Points, in no order, along strands that fork and pass close to each other.
(in the rows, 128 means zero)
Points whose rows are less than 113 apart are linked; no others are. Some points are linked to none.
povap: [195 149 134 101 143 121  98 146 136 116 119 159 179 118  93 117 136 163
 109 190 125]
lefot: [127 161  69  82 127 123 144 143 188 197  93 152 114 152 122 105 154 164
 108 114 149]
Mave: [105 107 139 116 150 104 118 136 144 136 166 111 177 161  83 124  98 110
  89 109 118]
Gir: [137 130 148 200 140 126 147 145 147 131 116 121  57  52 150 197  95  83
 177 138 157]
Fela: [178 114 144 169 106 128 117 106 109 103  82 157 122 124 195 153 120 124
 160 145 119]
zafe: [160 104 110 149  68 152 104 149  93 120 121 108  80  80 160 149 153 114
 174 150 151]
rur: [ 79  81 126 183 166 155 134  62 152 113 162 107 135 186 103 126  95 138
 146 138 116]
bub: [111 135 115 164 114  99 109 154 109 136  97 104  80  86 145 185 106  91
 198 137 142]
sizol: [165 141 164 102 168 128 127 129 157  81 172  75 121 167 107 123 118 139
 129 116  98]
Zudiv: [126 135 116  74 146  99 129 147 113 170 103 119 173 108 115 132 138  95
 138  83  97]
mimu: [150 122  53 122 115 144 158 110 128  81 157 155 101 127 167 134 155 153
 137  88 139]
vavil: [138 113 193 189 189 146 146 131 155 129 108 119  65  88 140 191 112  88
 154 129 133]
gemum: [145  87 194 166 198 138 130 140 143  99 134 139  91 133 109 162 110 111
 143 120 141]
Zomi: [ 46 167 139 128  93 112 154 123  72 146 103 128  81  89 141 130 131  79
 151 115 139]
sisep: [123 136 142 117 152  79 122 113 149 146 131 148 197 151  80 150  92 123
 106 129 117]
nek: [200 145 110 120  84 162 133 141 100 153 151 128 167 110 133 131 193 171
 129 146 115]
fiful: [ 40 113  83 126 165 138 121 138 176 185 131 108 183 166  94 103 101 147
  76 141 109]
kam: [ 83  86 124  99 120 140 133 130 118 103  94 121  67  97 126 138 136  84
 162 113 137]
Bofe: [ 65 103 151 135 158 111 111 120 119 144 147 111 151 149 115 107 105  92
 119 100 117]
seto: [143 111 155 127 160  98 110 106 164  88 103 156 128 177 126 157 112 142
 131 142  85]
Mebun: [ 26 137 145 131 114 107 136 114  82 178 104 113 105 107 110 135 133  99
 131 128 109]
rofo: [ 86 174  88 124 147 119 113 127  84 151 131 175  86  74 162 110 164  97
 133 129 127]
vili: [129 106 175 149 178 123 126 128 131  89 129 128 158 176  94 170 120 131
 128 161  74]
sisi: [168 126 113 111 102 115 115 134 166 180  90 189 191 142 150 105 122 126
 114 132 153]
bedi: [123 143 111 137 116 109 110 130 121 166  93 130 109 124 126  68 131 203
  93 119 124]
Fus: [151 125  96 133  88 146 113 166  75 177 104 120 135 117 147 108 171 161
 148 100 174]
tik: [154 174 147 104 164  92 109 124 136 149 142 162 117 166 127 125 154 117
 125 110 110]
Gufu: [170 143  74 112 117 105 133 132 149  93 144 150 111 153 126 149 135 169
 106 100 114]
fovum: [116 112  81  81 147 116 120 139 140  83 111 117 119 127 157  92 102 144
 124  65 130]
git: [194 135 121 113  89 142 124 138 169 166 100 171 191 175 166 122 150 163
 115 157 149]
bot: [195 164 170 110 140 113 127 147 111 137 131 148 140 157 153 134 160  97
 154 100 113]
vuv: [125 110 152 145 173 109  95 123 173  85 185 126 105 170 108 111  79 142
  86 140 151]
zeze: [ 49 100 116 152 157 146 111 110  99 130 140  71 155 150 134  87  93 109
 143  99 104]
dako: [ 89 126  93  62 136 114 132 153 124 135  84 107 148 125 132 104 115 128
 129  57 111]
dor: [140 146 106 131  50 122 159 112 107 149 130 133 142 146 152 109 157 148
 107  69 131]
sipu: [ 83 142 105 126  66 124 157 134  92 139 115 140  95  72 158 165 136  50
 153 125 142]
lise: [186 122 129 129  94 107 130 122  92  88 129 122 156 112 151  97  95 129
 148  84 147]
fogid: [131 106  68 140  88 149 153  98  96 107 145 153 140 107 194 156 152 124
 153  98 140]
bir: [110 103 117 132  71 178 134 100 121 199 167 111 180  98 184 136 191 154
 119 154 151]
reris: [162 157 106  93 142 113 129 156 188 197  98 128 113 159  84 126 136 187
  99 144 139]
sesen: [174 161 160 146  89 113 123 138 139 127 113 164 138 162 131 123 158 171
  75 152  88]
muku: [ 80 146 111  98 143 111 151 129 170  99 153 165  97 139 147 100 112  93
  82  83 116]
mezed: [135 113 121 121  75 167 121  89 125 165 183 148 153 135 175 128 198 130
 125 151 158]
tuvi: [189 142 154 137 176 132 142 126 123  42 143 157 125 127 108 148 122 153
 138 165 136]
rinen: [139 147 124  93 152 108  99 146 168 156 127 121 133 176  54 138 124 185
 101 160 151]
dudan: [180 158 151 117 123 114 125 156 105 157  69 112 170 142 120 136 141 177
 144 122  92]
Limi: [204 149 122 123 124 128 125 124 135  70 154 163 114 157 134 140 157 174
 130 149 133]
mer: [ 69 152  77  88 125 114 139 125 186 155 124  84 151 136  82 109  69 176
  67 152 162]
Zik: [ 68 107  79 157 147 171 128  92 135 130 173 111 161 205  92 113 100 117
 146 131 143]
dimul: [134 127 157 117 181 138 159  83 184  88 190  90 107 159 103 121 105 120
 122  96 107]
tonob: [128  89 174 175 212 142 155 106 167 108 160 138 137 154 105 153  84 112
 132 112 144]
Zed: [ 71  88 146 163 171 131 146 118 129 102 136 157  48  86 135 118 106  90
 121 113 155]
Mon: [150 160 158 143 154  94  87 147 123 121 140 116 142 159 104  94 106 186
  81 142 116]
falek: [187 158 200 155 119 125 139 141 113  76 117 139 114 165 147 124 153 136
 107 160  88]
Rul: [201 141 127  99 104 145 131 152 188 165  88 148 143 169 118 120 159 186
 120 171 139]
dat: [189 139 136 150  84 169 126 155  99 160  98 142 185 119 159 142 181 173
 133 197 122]
miba: [ 72 138 105  97 149 111 141 149 173 198 112 113 152 133  96  87 100 162
  77 123 118]
segu: [165 154 175 163 143 133 111 156 107  96 123  66 107  80 133 173 106 100
 176 191 105]
seke: [168 107 111 107 123 120 107 150 119 128 123 152 148  95  68 140 153 157
 113 157 121]
sesiv: [ 34 100  72 120 158 149 109 114 163 138 161 125 178 184 101 108  86 100
 102 142 137]
popan: [106  81 149 143 138 137 143  90 127  78 148  80 114 120  96 103  83 131
 142 106 155]
lilad: [  6 139 109  75 140 163 141 141 142  89 142 128 158 142 106  84  78 133
  89 135 136]
Vom: [171 163 140 134 130 123  96 132  93 143 131 158 111  84 131 176 167  93
 158 184 106]
zeku: [ 94 115  81 107  44 176 132 141  91 145 122 126 141  80 183 117 165  92
 148 139 180]
Dolu: [151 164 145 168 105  96 113 174  96 123 124  76  99  79 144 185 101  94
 187 140 120]
Meti: [112  79 159 215 174 177 130 109 130 106 126  56 110 101 124 168  85 129
 164 154 108]
zuba: [202 130 181 145  91 150 125 144 138  98 134 140 112 114 180 149 149  60
 128 150 103]
dusi: [136 146 118 107 165 109 109 123 119 124 145 163  99 107 129 117 150 105
 126 125 111]
toti: [136  83 129 107 106 139  92 137 119 108  98  95  68 103 128 126 140 113
 156 127 127]
voz: [155 143 118  97  85 132 131 124 152 139 147 167  89 173 131 107 177 119
 113 108 157]
bom: [ 98 119 116 109 147 119 146  94 121  82 129  90 106 117 129  94  96 132
 136  75 127]
vob: [173 134 159 119 108  96 125 143 120 121  73 133 175 173  97 141 111 181
 125 117 127]
namil: [126 125 174 147 149 124  98 145 107 116 110  80 136 107 110 191 111  89
 166 195  83]
sig: [ 96 124 109  85 165 121  93 111 165 165 133 115 132 162  55 117 129 150
 121 155 147]
Pasiz: [165  99 121 152 139 121 138 123 108  73 134 136 118  57 161 115  88 105
 142 104 155]
robel: [113  84 158 205 181 167 119  84 120 105 146  86 137 158 120 130  91 141
 163 151 108]
Duzak: [172 123 143 162  54 123 128 147 118 130 114 148 139 159 155 116 154 169
  95 114 108]
bulag: [119 110 185 168 160 112  86 123 120 108 147 126 119 156 108  93 102 152
 101 154 130]
pufu: [169 128  69 116 102 155 175 135 156 214 105 140 165 149 137 110 153 205
 154 122 179]
leb: [115 138 149 146 142 106 164 101 117 126 136 140 101  82 147 153 115  58
 148  89 119]
tuz: [140 139 163 143  81 102 106 130  92 157 113 120 132  93 128 116 125  99
 121 140 121]
zet: [174 165 153 142 111 145 120 139  89 129  92 153 130 136 147 171 183 142
 147 202 102]
sasu: [ 81 126  91  74 179 116  88 137 137 122 155 118 103 141  82  96 119 155
 120 127 174]
bakos: [ 54 108 138 124 175 138 144 121 163  94 160 143  68 137 136  93 126 101
  96 102 116]
Rar: [ 81  90 146 172 158 145 162  86 118 101 133  74 104  72 117 153  83 105
 162 116 130]
Kur: [ 86 116 147 124 191 152 155  83 188 111 182 113  91 143 127  92 111  91
 115 105 129]
Kuvep: [172 118 101 155  94 132 133 102 110 116 113 164 155 129 188 167 146 138
 150 122 109]
gon: [149 141 132 110 141 110 129 159 115 197  79 111 169 113 113 127 141 146
 129  99  73]
Fura: [165 110 114 156  94 166 113 115 102 153 125 145 199 132 207 172 163 177
 135 166 119]
gesid: [154 132  87 117  81 155 154 143 131 195 129 144 166  85 133 102 179 136
 109 133 126]
Pul: [ 89 129  99 114 195 130 101 130 159 107 201  93 123 163 108 100  85 127
  97 124 162]
gik: [113 139 121  89  90 102 144 114 158 134 130 145  88 173  93 125 147 132
 111  98 153]
vido: [180 161 160 115 153 121 119 132 103  68 101 137 172 131 120 123 130 140
 143 198 126]
kagu: [ 96 156  97  95  57 111 174 129 138 134 122 141 114 144  97 111 139 152
  83  82 155]
kos: [154 141  96  95 120  86 117 150 164 153 109 162 176 135 114 127 103 137
  98 117 147]
delo: [ 31 119 122  87 126 140 133 144 102 113 112 140 139  95 115  89 109 100
 109 117 133]
Nid: [ 98 131 110 108  85 100 166 136 126 132 130 139 147 105  81 122 126 134
  72  90 111]
zitut: [175 130 150 114 112  93 121 125 124  93 110 125 147 159 112 112  92 146
 142  98 163]
Vabit: [175 121 134 163  66 155  93 155  62 148 134 108 123 122 170 141 170 145
 152 132 162]
sel: [142 137 119 126  83 153 126 110 117 159 173 171 100 139 161 122 203  95
 134 123 148]
gabu: [115 121  90 145  46 141 118 151  93 141 130 121 109  74 168 164 149  78
 159 142 169]
bele: [117 130 111 119 128 124 186 131 132  95 154 165  93 102 163 129 138  76
 113  71 119]
Vak: [ 61 141 165 143 166 109 157  94 110 137 158 126 123 118 126 121 100  68
 135  93 124]
munad: [ 43  81 117 143 147 152 138 122 111  96 116  77  86  68 118 151  97  78
 165 136 131]
dok: [ 36 164  87  82 128 126 137 102 155 110 138  98 143 140 108  80  64 159
  83 132 154]
nogu: [148 139 129 129 175 125 102 121 100 120 154 138  72  77 128 147 161  94
 156 159 100]
kegi: [128  99 171 147 167 146 113 133 108 115 148  88 157 138  83 169 129 103
 139 168  66]
vup: [192 144 206 137 129 132 147 148 113  88 120 120 122 138 152 140 140  85
 142 135  99]
Lefit: [174 118 160 147 142 115 124  96 143  82  89 155 106 149 155 143 112 143
 159 120 100]
fefa: [119 132  86  95  77 140 138 133 111 151 119 146 134  81 132  99 162 101
 116 124 145]
Pitaz: [114 136 110 136  99 130 134 163  96 200  85 117 119  93 129  72 150 186
 112 106 133]

Follow the links from the first point to the second, and from the first to the third. Name the last point that the two ways share.
Lefit / miba / Zomi: gabu
mimu / Mebun / gemum: Kuvep
Vom / kegi / dok: dat
tik / tuvi / seto: Kuvep
zuba / Gufu / sipu: dat

A fork is a point with three links. Follow the links from the first point to the second and name the forks in between, in order.
dok / zitut: Rar
Rul / bele: Bofe
segu / bedi: Kuvep dat gabu zafe
bedi / gesid: zafe gabu
Zed / sisi: bakos Bofe
kam / Vom: zafe gabu dat
Duzak / Kuvep: vup dusi dat
rinen / leb: reris Bofe
gesid / dako: gabu zafe Rar
tik / Nid: vup kagu

A fork is a point with three links, a tip a point with one. Leave the first point through the second and follow the links. Name the first fork or tip that comes.
Dolu / segu: Kuvep
bom / fovum: Pasiz
vob / dudan: Rar
Bofe / Mave: reris
Kuvep / fogid: seke
